The views of a scene show one set of named points, each view turned or mirrored, and shifted as a whole, with a little noise and some points left out.

Scene 1
View 1
J857: [-0.27 -0.96  0.45 -0.84 -0.61 -0.13 -0.56 -0.65 -0.12  1.02 -0.23 -1.02
 -0.14  0.14  0.76 -1.70  1.84 -0.94  0.62  0.69  2.40 -2.38 -1.22]
J325: [-0.21  0.31  1.25 -1.25 -1.33 -0.96  0.44 -0.89 -0.47  1.28 -0.79 -0.49
 -0.37  1.69 -0.60 -1.10  1.79  0.36 -0.45  0.68  1.89 -1.29 -2.08]
J390: [ 0.58  0.17  0.80  3.01 -2.44 -0.44  0.00  2.88  1.86 -2.57 -2.60 -1.79
 -0.43 -0.99  1.74 -5.36  3.50 -1.70  0.35 -0.40 -0.04 -1.10  1.28]
J139: [-0.83  0.77  1.81 -1.08 -2.79 -0.12  0.92  0.01  0.18  1.30 -0.52 -0.88
 -0.71  1.56 -0.23 -1.08  1.99  0.85 -1.41 -0.37  1.30 -0.58 -1.73]
J723: [-1.09 -0.55  1.38  0.03 -2.64  1.51 -0.27  1.16  0.94  0.53 -0.07 -1.82
 -0.88 -0.63  1.68 -2.18  2.48 -0.64 -0.33 -1.25  1.28 -1.48  0.27]
J196: [-1.30 -0.40  1.69 -0.74 -2.65  1.57 -0.04  0.39  0.49  1.08  0.25 -1.52
 -0.98  0.20  1.25 -1.22  2.24  0.03 -0.65 -1.06  1.67 -1.24 -0.28]
J539: [ 1.60  3.51  1.28 -1.40 -1.40 -6.31  2.70 -1.75 -1.39  0.82 -3.81  1.77
  0.66  6.07 -4.89 -1.81  1.71  2.46 -1.45  3.66  1.14  0.69 -5.37]
J399: [-1.53 -1.27  1.44 -1.37 -1.84  2.21 -0.78 -0.19  0.23  1.87  1.08 -1.69
 -1.01 -0.49  1.91 -0.46  1.82 -0.54 -0.39 -1.29  2.09 -2.05 -0.24]
J276: [-2.23 -1.88  1.74 -0.50 -2.65  4.17 -1.22  1.13  1.23  1.23  1.75 -2.86
 -1.47 -2.30  3.42 -1.15  2.28 -0.97 -0.22 -2.67  1.87 -2.19  1.26]
J352: [-0.73 -0.13  1.59 -1.41 -1.96  0.58  0.18 -0.33 -0.08  1.58  0.20 -1.13
 -0.54  0.94  0.44 -0.98  1.94  0.28 -0.65 -0.40  1.88 -1.25 -1.36]
J965: [ 0.41  1.76  1.30  0.89 -2.63 -2.42  1.38  1.10  0.58 -0.73 -2.53 -0.52
 -0.24  1.98 -1.04 -3.59  2.63  0.44 -0.90  0.69  0.34  0.09 -1.54]
J898: [-0.76 -1.19  0.74 -1.13 -0.77  0.62 -0.75 -0.50 -0.18  1.33  0.10 -1.14
 -0.35 -0.05  1.07 -1.40  1.85 -0.73  0.32  0.03  2.39 -2.16 -0.78]
J524: [-0.42  0.40  1.47 -0.19 -2.35 -0.31  0.41  0.52  0.55  0.53 -0.94 -0.98
 -0.61  1.00  0.24 -2.19  2.32 -0.06 -0.75 -0.11  1.18 -0.80 -0.85]
View 2
J276: [ 1.30  0.58  2.84  1.21 -2.75  2.12 -2.28 -1.78 -0.90 -1.91  2.89 -1.28
 -0.27 -2.82 -0.91  2.23 -2.55 -0.36  2.09 -0.76  0.64  1.51 -1.11]
J857: [ 0.13 -0.69  0.83 -0.42 -1.96  1.33  0.48  0.68 -1.90 -1.02  0.82  0.90
 -2.11 -0.15  2.15  0.50 -0.45 -2.11  0.42  0.48  0.60 -0.73 -0.67]
J399: [ 0.93  0.89  1.47 -0.59 -2.74  1.70 -0.82 -1.47 -0.89 -2.36  2.50 -0.49
 -1.59 -0.52 -0.96  1.66 -1.98 -1.33  1.69 -1.09  0.49  0.50 -0.77]
J539: [-1.33 -3.60 -3.78 -2.72  0.54 -0.56  3.65  1.74  0.70  0.29 -1.34  5.01
 -3.29  7.87  3.13 -3.15  2.42 -1.12 -3.73 -1.08 -2.32 -5.44  4.22]
J524: [ 0.18 -1.49  0.42  0.67 -1.13  1.51 -0.32 -0.16 -0.27 -0.45  1.22  1.40
 -1.06  0.55  1.23 -0.06 -0.36 -0.25 -0.49 -0.43 -0.51 -1.30  0.98]
J723: [ 0.70 -0.72  1.46  1.18 -1.65  1.74 -1.32 -0.73 -0.53 -0.75  1.93  0.13
 -0.55 -1.28  0.65  0.90 -1.23  0.03  0.52 -0.36  0.15 -0.10  0.18]
J352: [ 0.51 -0.54  0.44 -0.54 -1.80  1.14  0.23 -0.50 -0.67 -1.55  1.42  0.90
 -1.70  1.13  0.36  0.37 -1.11 -1.19  0.34 -0.98 -0.03 -0.77  0.39]
J325: [ 0.20 -1.03 -0.24 -1.19 -1.50  0.93  1.03  0.52 -1.00 -1.09  0.78  1.48
 -2.34  1.90  1.57 -0.02 -0.31 -1.50 -0.20 -0.46 -0.22 -1.68  0.40]
J965: [-0.28 -2.93 -0.33  1.30  0.08  1.05  0.11  0.72  0.26  0.81  0.63  2.62
 -0.82  1.12  2.65 -1.19  0.66  0.62 -1.97 -0.08 -1.17 -2.52  2.28]
J139: [ 0.15 -1.06 -0.10 -0.43 -1.23  1.01  0.08 -0.56  0.03 -1.03  1.30  1.40
 -1.41  2.08  0.41 -0.20 -0.52 -0.43 -0.31 -1.13 -0.71 -1.34  1.41]
J196: [ 0.68 -0.58  1.02  0.27 -1.74  1.45 -0.93 -0.96 -0.35 -1.38  2.03  0.38
 -0.94 -0.09  0.08  0.79 -1.42 -0.32  0.71 -0.79 -0.09 -0.32  0.39]
J898: [ 0.48 -0.31  1.09 -0.16 -2.12  1.36  0.20  0.22 -1.75 -1.34  1.25  0.44
 -1.88 -0.43  1.48  0.83 -0.95 -1.87  0.66  0.16  0.54 -0.39 -0.83]
View 3
J196: [ 0.64  0.21 -0.86  1.74 -0.95 -2.63  0.17 -0.10 -0.36  1.08  1.00  0.00
 -1.16 -1.16 -0.94 -2.39  0.53 -0.40  0.57  1.09  0.60 -1.81  1.04]
J857: [-0.89 -1.68 -0.53  0.73 -0.53 -2.69  0.28  0.18 -0.45  0.32 -0.15  0.54
 -1.89  0.82 -1.59 -0.86  1.45 -1.17  1.42  0.03  1.02 -0.07  0.56]
J399: [ 0.27  0.14 -0.35  2.02 -0.72 -2.56 -0.25  0.54 -0.08  1.39  1.14 -0.12
 -0.12  0.01 -0.96 -2.76  0.68 -0.70  0.66  1.59  0.08 -0.16  0.23]
J276: [ 1.09  2.56 -1.04  1.98 -0.69 -2.42 -0.61  0.46  1.36  2.59  0.59 -0.06
  1.51 -1.45 -0.60 -3.50  0.14  0.46  0.48  3.01 -0.77  0.61 -0.08]
J524: [ 0.07 -0.68 -1.15  1.04 -0.80 -2.87  0.67 -1.00 -1.02  0.39  0.23  0.38
 -2.60 -1.36 -1.33 -1.03  0.96 -0.60  0.72  0.12  1.42 -2.65  1.94]
J965: [-0.13 -1.74 -1.69  0.20 -0.88 -3.11  1.19 -2.31 -1.68 -0.43 -0.68  0.91
 -4.64 -2.35 -1.49  0.19  1.16 -0.21  0.78 -0.98  2.44 -4.57  3.27]
J139: [ 0.31 -1.34 -0.39  1.78 -1.01 -3.02  0.65 -0.34 -1.53 -0.13  1.66 -0.20
 -2.62 -0.86 -1.29 -1.90  0.71 -1.16  0.48 -0.21  1.62 -3.40  1.89]
J325: [-0.44 -2.60 -0.18  1.44 -0.82 -2.94  0.68  0.01 -1.70 -0.40  1.11  0.11
 -2.97  0.56 -1.52 -1.38  1.29 -1.70  1.08 -0.62  1.70 -2.32  1.48]
J352: [-0.21 -1.62  0.02  1.93 -0.94 -2.75  0.19  0.61 -1.02  0.26  1.58 -0.20
 -1.64  0.83 -1.29 -2.20  0.91 -1.65  0.75  0.15  1.07 -1.30  0.87]
J539: [-1.41 -6.89  0.68  1.02 -1.23 -3.68  2.41 -1.77 -5.14 -3.46  2.05  0.14
 -8.33  0.32 -2.30  0.78  1.71 -3.34  1.05 -4.48  4.72 -8.30  4.72]
J898: [-0.57 -1.25 -0.61  1.17 -0.59 -2.55  0.24  0.30 -0.33  0.57  0.07  0.43
 -1.38  0.70 -1.44 -1.40  1.02 -0.98  1.16  0.55  0.68  0.10  0.40]
J723: [ 0.52  0.85 -1.48  1.18 -0.66 -2.68  0.19 -0.45  0.35  1.32 -0.01  0.32
 -0.92 -1.69 -0.92 -1.82  0.45  0.33  0.61  1.38  0.46 -1.18  1.18]
J390: [ 0.30  1.41 -3.68 -1.04 -0.55 -2.58  0.81 -2.87  0.93  1.06 -3.41  1.84
 -2.57 -3.91 -1.42  0.84  1.21  1.85  1.17  0.99  1.27 -1.75  2.72]
View 4
J352: [-1.14 -1.68 -1.07 -1.16  4.18  2.59  0.60  0.10  1.96 -2.84 -0.47 -0.77
  1.55  1.69  1.27  1.78 -0.02  0.53 -1.10 -0.21 -1.72 -0.97  0.07]
J898: [-0.89 -1.20 -1.22 -1.16  4.28  0.59 -0.73 -0.43  1.77 -3.21  0.14  0.30
  1.73  1.68  1.03  2.39  0.02  1.07 -0.91 -0.29 -0.74 -0.69  0.65]
J325: [-0.01 -0.51 -1.17 -2.48  3.60  3.24  0.13  0.47  1.14 -3.18 -0.16 -1.73
  1.94  1.75  1.45  1.96  0.15  0.67 -0.68 -0.56 -1.70 -1.00  0.93]
J723: [-1.19 -1.68 -1.40 -0.23  2.48 -0.16  0.37 -0.47  1.85 -2.29 -0.43  2.49
  2.06  1.10  0.60  0.81 -0.17  1.05 -1.21 -0.41 -0.42 -1.44 -0.16]
J276: [-3.58 -4.20 -1.02  2.09  5.23 -1.15  0.53 -1.37  3.63 -1.98 -0.33  3.17
  0.96  1.34  0.79  1.10 -0.40  0.78 -2.22  0.39 -0.33 -0.66 -1.42]
J857: [-0.39 -0.84 -1.31 -1.64  3.93  0.69 -1.01 -0.25  1.46 -3.35  0.26  0.05
  1.84  1.67  1.22  2.61  0.15  1.21 -0.62 -0.33 -0.89 -0.70  1.08]
J390: [ 0.26 -0.22 -1.80 -1.11 -1.49 -1.29  0.80 -0.53  0.48 -1.93 -1.05  4.95
  2.91  0.17 -0.22 -0.98 -0.62  1.25 -1.07 -1.05 -0.01 -2.77  0.17]
J539: [ 3.90  3.25 -1.42 -6.97  0.03  9.48  1.82  3.29 -1.40 -3.47 -1.60 -6.72
  3.13  1.66  1.43  0.93  0.46  0.11  0.82 -1.84 -3.84 -2.74  2.33]
J196: [-1.65 -2.48 -1.25 -0.14  3.77  1.66  0.94  0.00  2.30 -2.35 -0.82  0.67
  1.52  1.30  0.92  0.98 -0.02  0.57 -1.53 -0.12 -1.20 -1.26 -0.61]
J399: [-2.12 -2.82 -1.11  0.31  5.31  0.79  0.11 -0.58  2.86 -2.69 -0.10  0.62
  1.29  1.59  1.11  1.91 -0.07  0.73 -1.44  0.01 -0.87 -0.52 -0.32]

In a view up to two points have been moved. Name them for each view, in the order of its rows, or write -.
view 1 => J539
view 2 => J399
view 3 => J352
view 4 => J723
